Each row is a point on a landscape with many valleys, with its height.
A ball rolls from a point to the lowest of its 2 nearest points, and stops where none of them is lower. Distance is the straight distance between rows; heights are no part of it.
j_196 h=6.35: [ 93 150 139 104 116 125 180 115 147 185 112  73 177 116 155 125 122 107
  80 158 174]
j_507 h=7.63: [ 96 211  75 165 140 125 134 168 127 135 162 133 134 158 143 126 147 101
 145 122 158]
j_920 h=4.84: [122 105 122  86 127 140 173 126 118 109 124  87 147 110 103 152 166 177
 135 103  82]
j_754 h=3.80: [150 101 183 134 105 142  90  97  98 108 141  92 152  92 145 124 146 130
 179 100 105]
j_842 h=2.80: [ 80  86 149 171 121 133 145 112 112 183 136 108 177 119 100 121 123  90
 101 171 213]
j_185 h=3.22: [126 134  99 117 132 121  94 107 101 155 124 140  93 122 109 156  77 115
 186 129 130]
j_559 h=3.10: [118 137  69 142 118 195 124 129 171 122 175 143 174 173  68 132 121 113
 138 109 206]
j_475 h=4.38: [121 177  95 110 105 157 159 103 232 138 160 142 143 192 105 116 133 140
 101 156 186]
j_171 h=4.10: [129 118 131 109  92 156 169 158 116 126 153 132 120  98 135 150 158 127
  40 105 118]
j_545 h=3.67: [119 132 124 154 123 122  89 117  65  93 101 106 164 124 155 137 142  83
 161 119 131]
j_847 h=5.19: [157 127 147  90 139 128 154 167 113 151 139  69 176  93 104 154 132 122
 169 123  85]
j_88 h=2.88: [139 137 143 138 145  80  88 135 154 188 147  48 128 107 131 110  99 134
 168  81  52]
j_979 h=2.14: [119 153 152 135  93 145  97 119 135 120 150 130 141 128 151  75  78 136
 151 135 170]
j_73 h=2.51: [170 143 141 116 142 150 135 134 208  82 168 210 123 171 120 139 137 124
  96 164 120]
j_550 h=3.71: [141  96 131 133 113 144  88 126 148 147 130 138 162 143 108  64  98  84
 166 194 209]
j_455 h=5.02: [109 119 146 124 179  81  99 114 118 144 118  85  84 119 117 158  85 160
 173  99  73]
j_491 h=4.22: [141 126 174 119 106 161 125 103 108  94 149 108 104  60 163 166 151 132
 117  93  73]
j_977 h=4.16: [136 155 148 125 143 132 140 179 157 177 165 145  75 119 170 113 121 125
 105 148  87]
j_973 h=5.53: [109 137 165 136 126 136 136 145 117 147 141 114 175 118 155  98 144 111
 117 126 171]
j_243 h=3.97: [ 94 126 114 146 151 119 161  87 168 152 113 190 161 148 126 134 122 110
 109 136 213]
j_610 h=1.38: [ 83 126 142 150 130 142 154 140 155 195 178 145 122 103 159 108 129 124
  96 130 189]
j_210 h=2.93: [140 174  61 150 130 151 158 148 161 109 122 139 136 179  64 147 145 139
 127  80 177]
j_666 h=3.52: [105 111 129  90 100 140 136 112 129 178 156 124 127 117 132  93 122 168
 127 125 162]
j_407 h=7.67: [ 94 164  69 176 134 127 132 150  90 135 121 132 133 145 129 154 162  99
 137  83 171]
j_269 h=4.67: [133  50 119  82 147 132 108 111 110 158 126 102 151 138 108 120 173 129
 208 154 101]
j_441 h=3.56: [126  89 164 139 114 159 102 120  77 130 163 120 142  82 143 136 165 110
 146  87 144]
j_527 h=4.20: [138  93  71 175 118 160 134 134  69 111 108 100 147 123  95 124 196 119
 132  52 158]
j_391 h=2.87: [104  82  82 148 135 121  89 118 135 169 144 136 110 155 178  69 173  98
 165 173 168]
j_595 h=4.51: [198  93 153 143 130 133 135 145 119 100 140 151 122 107 157 149 115  69
  46 132  70]
j_660 h=4.82: [126  71 122 133 123 135  93 120 105 138 116 150 165 154 126  82 163 132
 160 143 176]
j_239 h=5.16: [125 120 143 132  88 154 162 115 173 111 108 169 145 173 104 106 143 144
  50 121 175]
j_58 h=3.43: [105 150  83 178 147 115 171 153  82  85 112  88  99 140  91 143 180 153
  98  68 124]
j_235 h=7.38: [179 151 121 139 149 123 143 173 125  58 107 145 104 125 127 144 103 119
  96 141  62]
j_287 h=3.38: [183 145 168 116  98 130  94 156 164 119 130 163  97 121 108 108  66 129
  96 131  80]
j_306 h=2.86: [128 171 108 129  91 143 109 113 124  60 162 146  85 134  78 149  90 172
 150 120 129]
j_871 h=3.19: [126  93  99 138 142 133 100 159 129 163 151  81 144 112 170  54 111 124
 172 150 126]
j_701 h=3.23: [152 156 154 112  95 126 102 163 132 140 147 110  71 137 109 113  77 155
 112 155  67]
j_936 h=4.55: [163 159 177 145 155  77 102 158 132 152 103 109 108 136 127 121 123 146
 154 137  69]
j_81 h=5.42: [109 149 140 161 127 135 131 139 160 125 150 155 177 127 139  92 111  94
 128 151 209]
j_437 h=6.80: [143 111 164  48 105 147 188 133 163 131 137  96 151 122 126 171 148  98
  99 158  51]
j_824 h=6.21: [107 157 127  90 119 132 168 124 148 169 123  65 147 108 193 128  93 130
  96 142 110]
j_218 h=7.04: [146 150 154  92 131 104 159 114 127  89  47 109 163 139 158 148 125 142
 111 149  87]
j_176 h=3.92: [100 127 115 169 189  90 113 125 137  82 100 125 131 152 149 102  70 169
 180 133 121]
j_752 h=2.41: [118 112 186 132 110 143 136 122 104 168 133 101 169  97 103 148  98  99
 101 155 185]
j_518 h=4.43: [170 167 198 140 111  96  88 160 134 121 110 101 101 143 144 121 128 111
 115 138  44]
j_881 h=4.02: [134 165 149 122 112 133 130 164  89 142 167 142  66 116 125 158 155 140
 112 123  95]
j_16 h=4.54: [112  74  97 130 149 139 117 157 127 174 125 111 167 120 146  80 165  79
 128 179 167]
j_718 h=5.17: [152  47 118 131 149 146  75 139 108 136  99 187 141 118 114 110 137  75
 154 154 167]
j_473 h=4.23: [104 165 114 122  95 119 154 130 155 163 151 115  93 167 151  64 139 166
 121 164 147]
j_796 h=5.92: [155 188 160 120  80 141 121 166 146 119 132 124 136 138 123  99  86 120
 105 165 134]
j_446 h=4.79: [164 127 163 119 135 105  81 129 111 192 118 104 133 111 124 125 128  97
 182 125 111]
j_432 h=4.76: [121  58 116 115 153 151  76 139 113 174 136 129 136 108 156 115 156  89
 166 141 112]
j_31 h=4.06: [110 130 144 110 124 154 137 126 136 175 176 189  96 106  93 139 104 130
 115 142 176]
j_21 h=3.57: [129 155 119 148 146 113 141 150 145  62 108 169 159 177 134  95 150 172
 138 133 155]
j_349 h=3.48: [106 117  49 143 125 126 121 119 120 137  89 143 154 187 121 116 164 105
 153 119 180]
j_503 h=2.75: [147 148 105 135 128 145 157 144 169  68 133 201 127 152 125 143 146 127
  75 134 127]
j_35 h=4.58: [124  98 142 145 172 141 107 139 125 169 128 148 150  92 169 125 111  85
 150 119 141]
j_870 h=3.14: [121  90 128  91 126 154 113 111 122 173 130 135 135  95 126 107  71 153
 158 135 143]
j_673 h=4.62: [126 135 127 117  64 127 129 123 109 106 114 125  91 202 128 126 165 155
  72 141 103]
j_798 h=4.64: [148 134 185  95 138 110 117  92 143 146  97 114 117 116 149 154 142 135
 153 118  63]
j_880 h=3.21: [ 90  83  96 150 141 133  72 102 110 126  93 140 136 151 176 104 167  87
 159 156 136]
j_199 h=4.35: [137 137 129 125 127 111 137 137  54 108 117  90 101 127  85 152 172 153
 149 119 118]
j_827 h=3.24: [158  91  78 113 143 121  74 138 150 180  90 127 119 124 117  89  97  73
 183 184 138]
j_417 h=7.20: [115 119 148 118 185  97 169 169 110  65 111  52 121 130  93 142 130 172
 111 129  63]
j_971 h=3.20: [103 147  46 139 141 127 155 119 149 132 105 164 137 187 115 133 136 159
 151  90 169]
j_261 h=7.33: [161 126 107 123 159 120 176 182 101  64 109 114 114 114 141 154 149 148
  72 128  57]
j_577 h=3.89: [153 117 102 140 142 133  94 112 190 130 159 143 146 156 116  84 124  59
 179 203 199]
j_421 h=4.14: [127 148 121 136 123 111 158 109  68  93 116  95  65 135  83 167 206 152
  93 107  91]
j_862 h=3.12: [ 62  91 156 162 138 139 166  98 150 167 129 128 183 124 150 114 144 130
  72 119 198]
j_650 h=3.47: [ 87  85  81 146 128 143  86 117  83 101  90  87 154 151 160 136 161  97
 148 118 126]
j_428 h=4.41: [123 101 131 112 147 118 151 145 118 111 138 162  81 123 122 128 155 206
 119 121  86]
j_731 h=3.37: [ 99 131  97 128 121 151 162 167 102 175 151  81 147 121 121 137 170 137
 113  77 140]
j_883 h=4.63: [149 116 142 134 110 125 108 135  93 103 129 176 144 143  93 105 162 147
 155 129 172]
j_496 h=4.25: [158  81 151 131 150  91  81 101 176 181 110  84 188 103 137 101 134  82
 185 104  87]
j_975 h=7.64: [184 128 179 141 122  97  83 111 128 101  99  81 145  82 104 143 111 143
 146  71  53]
j_760 h=3.73: [112 143 111 181 133 134 144 131  73  79 142  93 119  99 144 150 188 148
 111  76 113]
j_706 h=2.58: [166 127 122 110 140 110 129 118 145  70  75 170 111 134 121 139  76 177
 118 130  82]
j_692 h=5.30: [108 128 151 145 112 137 165 136 165 145 136 145 168 142  95  94 127 132
  80 153 210]
j_422 h=3.79: [123 151 107 126  55 159 138 109 155  93 148 151 111 184 140 132 109 111
  40 145 131]
j_504 h=4.17: [114  91 206 155 149 132 125 105 151 148 133 176 144  91 144 135 100 126
 104 137 166]
j_231 h=2.81: [143 161 113 140 113 156 133 162 111 101 163 172 119  96 101 148 123 113
 116 105 167]
j_122 h=1.86: [ 64  59 105 129 162 111  83  89  78 100 111  66 122 148 116 145 139 134
 179 134 106]
j_665 h=0.59: [121 198 162 127 119 121 133 103 167 141 144 194 102 147 126 151 134  87
 106 168 161]
j_607 h=2.84: [129 153  77 134 127 138 189 154 130 117 102 168 121 132 113 163 143 138
  69  93 148]
j_381 h=4.66: [179 137 181 112 148  81 110 148 154 196 125 103 133 106 112  97 149 132
 160 122  75]
j_574 h=2.92: [ 90 108  97 152 121 146 125 142 113 184 147 101 144 147 143  96 195 135
 137  82 153]
j_732 h=2.19: [141 171 124  92 111 142 160 133 176 128 129 159 125 151 101 145  73 104
  85 186 163]
j_928 h=1.14: [131 159 176 120 136 104 136 123 159 176 137 182  85 114 165 143 123  91
  92 165 134]
j_352 h=4.26: [137 120 154  75 137 110 147 103 123 174  89 102 164 122 135 117 149 127
 151 154 139]
j_155 h=2.78: [ 95 133 109 177 103 172 136 133 160 146 165 141 159 160  99 110 135  95
 107 101 217]
j_408 h=4.12: [109 152 179 122 107 105 118 130  91  89 125  84  84 154 128 120 146 160
 120 149  83]
j_292 h=0.40: [114 139 171  99 101 112 128  80 114 129 106 117 138 163 154  97 174 168
 142 142 134]
j_92 h=7.81: [107  92  78 119 116 144 121  77 107 134 106 174 140 128 120 158 117 121
 129 102 192]
j_795 h=2.71: [ 91  97 148 123 131 132 176  95 168 182 129 105 180 131 155 115 194 134
  98 114 166]
j_669 h=7.56: [188 149 141 147 138 111  79 172 117 134 123 160 131 108  80 127  85  97
 176 111 136]
j_953 h=3.83: [ 97 172 117 152 131 110  97 111  90 112  90 100 155 153 165 118  95  99
 162 139 141]
j_398 h=3.70: [107 137 150 148 135 108  93 109  85  81 141 126  44 118 109 155 109 163
 143 107  90]
j_915 h=4.97: [159 135 117 141  75 148 153 104 123  78  95 162 115 153 108 122 162 131
  54 107 141]
j_501 h=3.91: [118 110 128 109 103 139 153 116 167 179 151 120 108 159 136  76 165 192
  91 119 139]
j_490 h=3.88: [155 120 176 128 141 137 120 163 151 177 166 174 118  84  89 118  75 119
 121 133 153]
j_941 h=4.81: [132 142  96 155  70 144 155 119 108  80 109 117  81 182  97 132 163 153
  67  89 112]
j_982 h=5.04: [ 52 116 150 117 136 117 153 107 125  90 157  50 124 144 116 140 167 176
 156 101  79]
j_699 h=4.91: [106 120 151 132 140 122 146 148  95  87 167  69  95 104 113 143 160 179
 134 107  59]
j_75 h=2.23: [144 144 109  95 127 127 157 122 172  99  94 184 129 123 126 157  56 148
  93 134 132]
j_290 h=2.79: [145 108 114 112 143 127 108 108 168 193 136 154 116 101 127 105  58 114
 168 139 173]
j_124 h=2.91: [128 103 110 156 158 110  77 146 111 140 110  98 133 132 139 100  90 129
 189 136 104]
j_69 h=2.39: [ 94 174 134 158  75 159 133 109 147 120 159 169 123 151 115 123 147 107
  90  92 198]
j_10 h=4.59: [137  93 150 131 182  98 137 152 127  75 128 124  78 135 131 133 136 180
 111 133  40]
j_177 h=4.53: [133 102 117  84 154 120 139 117 136 208 135  90 145  97 156 123 120 113
 169 147 138]
j_976 h=2.67: [157 114 152 157 150 102  72 156 146 161 124  92 146 107 136  80 100 147
 174  98  82]
j_382 h=0.94: [ 82 128 142 120 160  88 129 123  82  97 105  46 112 147  97 138 109 167
 147 131 113]
j_495 h=6.87: [157 105 147  67 105 129 165 125 126 117 134  72 138 172 129 159 159  99
 109 173  25]
j_594 h=2.01: [123 105 118 102 122 116 143 114 101  61 107  97  85 158  86 150 113 184
  87 138  74]
j_929 h=3.27: [147 145 118 136 103 137 125 107 147  85 130 184  90 145 173 165  90  99
  81 142  84]
j_757 h=3.11: [114 175  98 121 158  86 153 136 136 171 125 113  87 134 158 112 113 151
 159 162 115]
j_658 h=2.52: [128 100  93 161 171 121  77 168 118 134 158 176 103 122 126 113 113 116
 197 128 118]
j_341 h=3.49: [122 179  87 157  89 154 132  91 156  46 129 162 119 152 124 146 124 154
  98  98 147]
j_671 h=3.35: [133 130  93 122 157  97 139 140 144 182 151 141 105 129 154  74 124 152
 185 160 151]
j_651 h=3.54: [ 97 147 133 140  90 131  94  77  81  97 132 129  84 131 131 148 118 164
 139 108 128]
j_95 h=3.77: [134 142 114  97 124 152 180 177  99 153 154 103 135  90 124 167 164 126
  92 105 118]
j_376 h=4.04: [122 135 142 125 156 111 127 153 132 174 165 133  70 104 162 131 123 171
 151 124  76]
j_970 h=3.05: [156 118  98 130 119 142 148 100 167  66 151 207 125 184 147 156 103  91
  63 154 115]
j_854 h=3.84: [131 142 133 145 143 117 108 156  92 132 155 148  62 103 123 148 108 151
 164 104 101]
j_837 h=4.77: [104  84 109 109 151 135 153 112 124 210 138  81 178 112 154 126 159  70
 145 163 158]
j_553 h=4.00: [109  91  58 132 149 159 110 143 160 142 146 177 148 166 101 113 158  70
 149 172 190]
j_987 h=7.76: [135 141  97 135 101 136 138 104  87 116 104 160 127 124  91 171 146 100
 125  99 189]
j_270 h=3.16: [130 156  60 157 116 125 160 144 100  97 104 117 111 153  68 147 144 145
 122  75 157]
j_758 h=3.28: [106  97 107 154 124 158  90 136  72 156 156 146 128 115 147 138 173  84
 141  97 156]
j_907 h=4.19: [109 116 135 122 128 121 142 130 126 143 151 151 107 146 142  96 189 191
 134 108 128]
j_47 h=6.10: [139 143 162  86 112 132 128 132 146 146 108  71 147 116 157 114  99 156
 125 144  79]
j_841 h=4.07: [140 161 112 126 139 156  98 102 185 114 171 135 169 174 103 123 129 103
 166 173 209]
j_203 h=3.45: [183 182 152 128 101 124 129 135 110  83 124 179  93 126  91 154 139 108
 122 147 134]
j_431 h=3.78: [107 179 125 175 147 102 112 135 145  47 121 133 136 156 140  94  97 169
 154 133 130]
j_387 h=3.07: [168 108 100 113 147 104  79 121 145 203 111 144  99 122  99 119  70  99
 191 132 130]
j_922 h=7.13: [125 129 138 111 177  93 161 133 126  89  70  71 158 140 137 140 123 165
 148 130  78]
j_810 h=7.66: [141 131 154 177 139  95  64 122 121 108 117  94 107  99 132 127  78 154
 155  66  69]
j_621 h=4.42: [144  57 136 100 147 121  93  92 157 184 126  93 153 115 143 108 154  80
 214 154  90]
j_983 h=4.93: [103  62 104 104 113 155  91 127  86 158 117  97 147 152 109 130 210  98
 168 142 119]
j_716 h=3.66: [130 111 139 108 145 102 138 106 161 174 131 132 110 116 179  85 121 184
 156 146 117]
j_444 h=4.09: [116 153  67 137 124 145 106 143 128 100 120 129 170 154 122 131  71  68
 164 151 172]
j_698 h=4.44: [134 121 122  92  87 152 139 108 105 125 140 162  81 105 100 155 137 158
  84 106 135]
j_538 h=6.45: [107 131 111  92 127 122 186 122 137 145 102 114 133 153 167 154 162 140
  71 130  93]
j_937 h=6.79: [ 72 118  87 120 142 135 139 113 101 156 145  74 155 117 182 140 135 137
 160  99 117]
j_724 h=3.25: [ 76 169  99 156 109 134 126  95 163  74 144 156 104 170 157 127 108 170
 121 111 124]
j_96 h=2.42: [151 126 156 147 118 135  73 149 141 157 136 113 151 109 148  76  60 116
 154 117 133]
j_448 h=2.25: [152 148 128 104 130 127 136 142 179 115 146 188  86 174 129 108 113 142
 113 164  96]
j_17 h=7.57: [165 120 130 128 185  82 114 168 120 148  90  84 164 116  99 138 106 133
 173 110  66]
j_385 h=4.21: [110 165 102 140 132 151 148 102 208 154 185 133 157 163 101 115 122 103
 122 165 227]
j_788 h=2.00: [ 89 145 102 141 112 146 124 120 146 185 187 154 112 143 145  99 140 106
 140 122 202]
j_831 h=7.60: [131 186 111 151 158 114 132 175 125 103 128 163 129 132 139 142 121 105
 148 129 136]
j_324 h=4.90: [154 171 179 111  97 115  94 125 118 173 119 126  92 110 124 146 106 115
 145 117 102]
j_563 h=3.02: [122 138 109 143 114 138 114 158  73 140 169 164 105 109 107 142 154 109
 154 109 156]
j_442 h=4.50: [136 141 127 150 145  96 116 162  72  98 119 144 110 153  82 127 168 148
 174 136 145]
j_429 h=2.70: [145 176  74 109 115 147 164 138 148 100 121 167 130 139  73 176 128 129
 106 118 171]
j_204 h=2.46: [138 211 106 101 119 136 141 133 149  96 118 159 113 152  93 165  89 125
 123 157 136]
j_612 h=3.08: [163 146 107 159 136 142 153 144 129  49 130 194 123 101 122 122 161 152
 108 103 142]
j_252 h=1.70: [116 132 156 106 139 110 153 125 137 190 147 172  94 129 148 124 163 133
 122 148 154]
j_578 h=6.68: [ 88 113 123  96 115 144 156  87 118 137 125 112 156  97 175 161 142 148
 128  88 128]
j_576 h=4.34: [149 105 136 112 121 142 159 142 121 110 138 152 115 141 171 150 130 100
  42 141  93]
j_32 h=4.05: [138 147 124 153 118 145 149 100  79  73 147  98  79  82 152 161 181 132
  88 103  65]
j_311 h=2.34: [101 125 150 115 125 131 152 105 129 168 144  91 179 132 152 116 218 115
 149 111 135]
j_214 h=4.08: [162  63 147 152 163 117  59 132 168 182  98 108 176 102 125  96 119  52
 145 140 119]
j_189 h=7.58: [172 187 135 159 153 125 104 176 152 110 150 179 120  95 109 159  90  87
 150 115 134]
j_960 h=3.03: [104 174 135 134 133  99 120 170 113 127 152  83  59 139 103 120  78 164
 140 146  82]
j_638 h=2.95: [171 143 174 153 155 110 114 176 175 126 110 134 155 105 163  93 102 144
 124 108  91]
j_957 h=4.52: [167 121 197 114 133 110 119  98 167 130 108 118 141  90 171 166 122 104
 111  93  47]
j_22 h=3.98: [124 140 177 132 102 126  92 119  91  93 142  76 122 119 130 117 134 171
 155 112 101]
j_284 h=6.57: [103 117 138  68 117 133 177  71 152 132  98 118 144 121 173 177 147 141
 102 121  83]
j_238 h=6.58: [147  93 120  78 123 122 183 131 119 137 123 132 128 174 139 164 194 121
  67 140  67]
j_535 h=3.82: [125 112 145 141  94 161 158  96 107  91 112 128 147  82 132 139 153 135
  60  96 161]
j_303 h=1.46: [ 85 111 119 115 146 116 124  99  75  99 120  39 138 124 110 165 131 126
 181 113  98]
j_663 h=6.69: [152  96 143  67 117 148 197 130 133 129 122 130 142 105 112 182 186 107
  68 139  81]
j_676 h=2.57: [135 134 153 147 116 159 150 141 130 112 145 169 137  80 104 160  88 106
  87 137 170]
j_254 h=3.51: [159 147  99 129  70 161 125 103 124  77 175 170  74 160 131 168 104  83
  63 144 103]
j_995 h=4.45: [ 97 175 140 133  75 128 127 112 137 122 144 126  86 186 162  97 142 146
  94 148 115]
j_80 h=2.77: [ 88 164 103 125 136 103 142 155 102 143 132 102  94 150 116 138 127 156
 141 129 123]
j_522 h=7.53: [178 137 128 120 154 111 117 169 107 145 106 127 123  86 108 151  98 122
 161 109  96]
j_526 h=2.76: [100 111  83 150 144 147  93 133 135 134 182 186 114 132 148  98 123 127
 175 115 159]
j_415 h=1.85: [151 151 127 101 103 151 145 121 164 122 115 161 115 122 131 163  38  92
  72 159 115]
j_60 h=3.96: [ 90 135  84 146 166  98 147 120 109  83  92 126 138 156 140 140 112 172
 142 111 126]
j_904 h=6.00: [123 176 143 110  99 109 120 136 119 136 112  84 125 138 135  96  88 154
 135 162 122]
j_631 h=1.95: [141 125 173 108 109 124 124 120 130 181 116  82 166 108 118  86  76 100
 129 179 181]
j_271 h=7.49: [185 140 158 129 158 122 132 130  98 120 113 122 114  47 128 171 143 114
 140  92  86]
j_909 h=1.12: [116 214 144 141 128 109 122 113 176 120 151 154 134 161 155 119 150  96
 151 169 174]
j_927 h=7.46: [180 153 155 125 120 139 140 131  98  94 104 146 103  62 127 172 119  94
  90 113 109]
j_380 h=2.22: [150 157 119 123  85 173 142 136 129  86 141 149 112  98 125 153  67 112
  55 132 129]
j_989 h=3.53: [ 95 101  88 146 148 119 141 172  82 119 124  67 176 160 120 108 197 132
 146 113 132]
j_601 h=3.94: [126 140 112  97 133 104 150 133 121 161  99 128 152 154 123 106 136 156
 141 145 165]
j_717 h=2.54: [137 148  94 138 142 112 102 126 166 146 145 157 129 145 137 107  74 109
 191 149 155]
j_769 h=3.17: [170 158 147 157 139 106 105 151 179 108 128 166 143 135 128  85  78 147
 159 140 121]
j_675 h=3.26: [165 153 111 140 124 123 135 137  88  63 124 166  91  99  88 140 138 164
 128 122 114]
j_486 h=4.61: [121  84 122 107 165 116 140 136 100 117 127 123 129 110 125 137 151 188
 167 102  91]
j_229 h=3.09: [128 164  92 104 101 157 104  96 124 108 156 152 104 125  95 159  72 124
 165 121 154]
j_43 h=3.74: [137  66 115 121 124 151  77 132 104 136 101 126 162  95 134 138  77  85
 147 125 131]
j_618 h=3.50: [150  54 110 129 134 148  70 148 152 159 120 131 143 112 128  60  93  85
 161 187 160]
j_436 h=5.82: [146 159 135 124  88 136 145 167 111  89 116 126 136 145 130 112 122 161
  87 142 115]
j_667 h=4.24: [152 126 165  76  96 147 124 120 128 157 140 159 102 105  92 146  94 142
 105 146 140]
j_160 h=3.72: [115 135  86 141 119 138 140 109 119  75 108 154 149 120 136 135 106 161
 118  90 154]
j_65 h=3.75: [168 110 196 122 124 134 128 150 183 189 145 143 110  87 103 112  66 126
  76 161 120]
j_241 h=4.28: [123 104 112 122 129 121 155 139 131 186 114 111 172 144 123  79 133 111
 127 177 204]
j_992 h=1.94: [ 87 134 163 168 114 154 142 120 162 135 180 182 122 113 149 133 127 121
  76 117 183]
j_68 h=4.29: [131 156 175 145 125 105 116 153 110  84 122  73  87 165 156 133 133 117
  94 151  37]
j_703 h=2.24: [102 112 174 120 122 120 160  89 146 188 129 145 128 133 150 133 182 133
  76 137 165]
j_277 h=4.75: [112  97 143 147 165 115 154 150  99  44 155  80  87 123 134 134 162 164
  71 118  47]
j_763 h=4.27: [139  84 192  74 125 146 156  98 143 155 137 139 138  85 115 166 142 139
 103 125 113]
j_307 h=3.06: [157 136 121 174 166 102 111 124 104  47  82 131 114  92 133 144  82 155
 151  95 100]
j_805 h=1.77: [105 120 147 148 125 118 136 109  92 107 123  89 161 148 136 131 219 140
 151  86 124]
j_640 h=2.83: [178 128 152 154 143  89 108 109 134  78  75 143  95 101 112 139  93 170
 137 100  61]
j_453 h=7.26: [162 142 146 111 153 119 163 189  97  95 117  78 125 104 106 163 153 143
 121 128  46]
j_141 h=6.33: [ 96 153 115 110 137 117 151 115 139 130 105 114 122 131 194 142 105 158
 109 130  92]
j_318 h=3.04: [ 98 169 107 135 124 126 115 102 152 121 162 178 109 156 142 118 130 142
 156 119 152]
j_451 h=5.15: [ 76 120 168 113 134 108 148  81 133  61 144  54 101 119 118 165 134 151
 142 109  36]
j_293 h=4.30: [117 112  72 123 153 156 138 141 130 147 167 185 141 121  96 145 110 100
 140 111 190]
j_879 h=3.18: [102 103  98 143 165 101 114 161  88 122 120  73 145 163 122  92 136 144
 172 152 127]
j_506 h=4.46: [106 142 106 132 158 137 136 135 130 161 143 178 132 100 150 161  99  88
 128 115 172]
j_602 h=4.80: [123 114 149  79 136 119 148  96 139 124 124  81 145 102 122 164 127 157
 172 115  62]
j_227 h=6.95: [147 110 153  90 114 114 152  98 123  91  86  95 119 158 149 166 129 132
 104 155  40]
j_194 h=2.47: [ 94 112  76 153 119 124 128 140 143 196 163 117 121 158 157  64 174 104
 146 123 183]
j_499 h=2.35: [147 142  92 170 170 114  63 149 151 121 143 152 114 139 103 117  70 114
 204 123 110]
j_337 h=3.99: [132  99 178 108 137 123 124 109 152 146 124 172 134 105 159  98 118 157
 121 127 142]
j_990 h=3.95: [114 133  60 158 121 146 117 142 104  88 112 142 177 140 133 121 101 113
 136  98 176]
j_115 h=3.55: [185 135 176 119 111 110  92 159 173 178 136 141 123  96 102  75  70 153
 122 126 109]
j_515 h=1.90: [145 154 156 109 120 116 137 115 183 133 124 172 119 154 137  84 106 128
 125 183 141]
j_466 h=5.69: [117 147 131 126 101 145 154 162 133 137 128 121 148 152 151  96 158 147
  70 126 143]
j_236 h=3.64: [162 157 159 122  74 134 121 117  80  91 122 132  87 130  95 146 178 138
  95 133 120]
j_370 h=3.36: [138 155 137 139 137 138 133 162 175  72 140 168 152 152 151  71 108 165
 112 150 133]
j_36 h=2.40: [105 174  91 142 132 107 173 169 112 133 108 133 117 161 127 138 168 142
 104 115 122]
j_418 h=3.46: [ 97  52 108 122 124 174  92 103 123 151 131 144 148 107 134 114  87  90
 129 152 177]
j_890 h=2.64: [125 148 103 119 101 128 121 130 127  77 157 150  49 167  97 146 102 164
 106 150  90]
j_845 h=5.05: [148 103 175 107 130 150 160 144 122 117 151 103 178  81 113 132 163 140
 150 109  91]
j_351 h=7.42: [216 148 148 137 129 121 116 157 115  92  83 126 107  79 119 157  98 109
  87 111  57]
j_617 h=3.29: [ 94  57 125 137 114 153 142 112 106 171 108 102 186 127  97 143 155  82
  92 121 194]
j_195 h=3.30: [118 151 112 172 159  97 149 112  87  29  84 112 105 109 149 158 129 151
 113 105 102]
j_584 h=3.44: [ 94  75 179 154 109 151 155  82 138 128 137 137 180  94 146 129 166 135
  70  88 182]
j_829 h=4.39: [136 118 197 124 133 129 118  92 138 138 139 145 123  66 171 167 131 116
 117  92 101]
j_84 h=5.14: [106  95  83 120 118 128 112 121 103 178  97  84 150 172 123  88 199 105
 156 153 148]
j_144 h=2.38: [123 144 115 110 150  99 137 136 116  62 114 133  60 163  59 146  84 184
 123 151 102]
j_468 h=4.15: [107 104  80 150 152 167  96 129 147 130 149 189 142 124 115 157 114  42
 137 151 189]
j_400 h=7.61: [182 121 150 129 138  92  88 151 123 147 112  59 159  89  80 151 111 117
 177  77  55]
j_828 h=1.20: [ 92 133 137 152 115 105 118 103 100 112 103  94 147 194 131  93 187 169
 149 118 146]
j_228 h=4.92: [130 111 115 105 149 123 112 117 119 157 125  84 135  90 142 161  84 136
 179  93  71]
j_168 h=7.71: [103 164  93 148  99 128 150  99  92 136  93 125 127 143 136 158 175 108
 109  66 164]
j_133 h=3.90: [157  87 117 140 135 129  43 149 129 173 100 113 150 107 131 121  95  56
 161 111 104]
j_79 h=3.81: [133  72  94 121 112 161 138 118  85 133 106 109 182 114 103 139 174 117
 120  78 179]
j_33 h=3.86: [123  72  74 145 155 135 124 170  65 106 111 116 155 124 114 133 182 125
 147 103 135]
j_509 h=4.31: [127 118 179 171 166 118 141 145 188 157 154 164 146  95 136 101  83 134
 102 164 168]
j_42 h=4.01: [136  92 191  79 138 134 153 119 165 210 143 120 118  82 121 144 101 137
  95 154 121]
j_608 h=3.93: [135 134 132 107  88 117 147  65  80  90 101 119  89 118 118 177 187 156
 110 119  99]
j_926 h=4.03: [125 128  97 141 125 131  85 126 119 140  89 109 162 136 159 103  79  65
 162 161 152]
j_244 h=1.52: [ 76 131 115 101 137 113 141  91 107  96 107  70  94 139 113 160 103 188
 107 115  89]
j_91 h=4.99: [134  53 160 123 151 136  96  96 111 144 107 157 174 108 134 118 142  98
 151 146 176]
j_225 h=1.45: [154 147 183 121 111 116 129 111 189 167 124 124 134 116 129  75  70 126
 129 179 164]
j_744 h=4.13: [153  82 185 107 126 158 176  94 125  98 114 128 160  68 121 153 164 136
  78 114 137]
j_464 h=1.55: [141 193 127 142 138  85 149 141 164 155 134 133 119 142 163  91 142  98
 159 190 165]
j_402 h=3.76: [103  98  63 128 153 122 136  97 160 147 115 167 165 163 131 104 125  98
 143 155 204]
j_497 h=3.13: [ 81  89  89 148 109 172 109 128 137 145 154 144 168 136 136  93 102 100
 124 120 201]
j_152 h=3.31: [108 141 138 117 101 130 101  80 129 140 137 160 102 121 171 133  91 149
 146 117 132]

For each start below, name the point where the ball stops.
j_271 -> j_538
j_91 -> j_225
j_381 -> j_415
j_718 -> j_225

Call two points neighbours if one is among the 2 nearest of the other. Go from one point of each pair to the other, from neighbour to neighbour, staying as low as possible. Name the highest point that can't be avoided.
j_382 / j_290 -> j_185
j_292 / j_665 -> j_795
j_36 / j_429 -> j_607
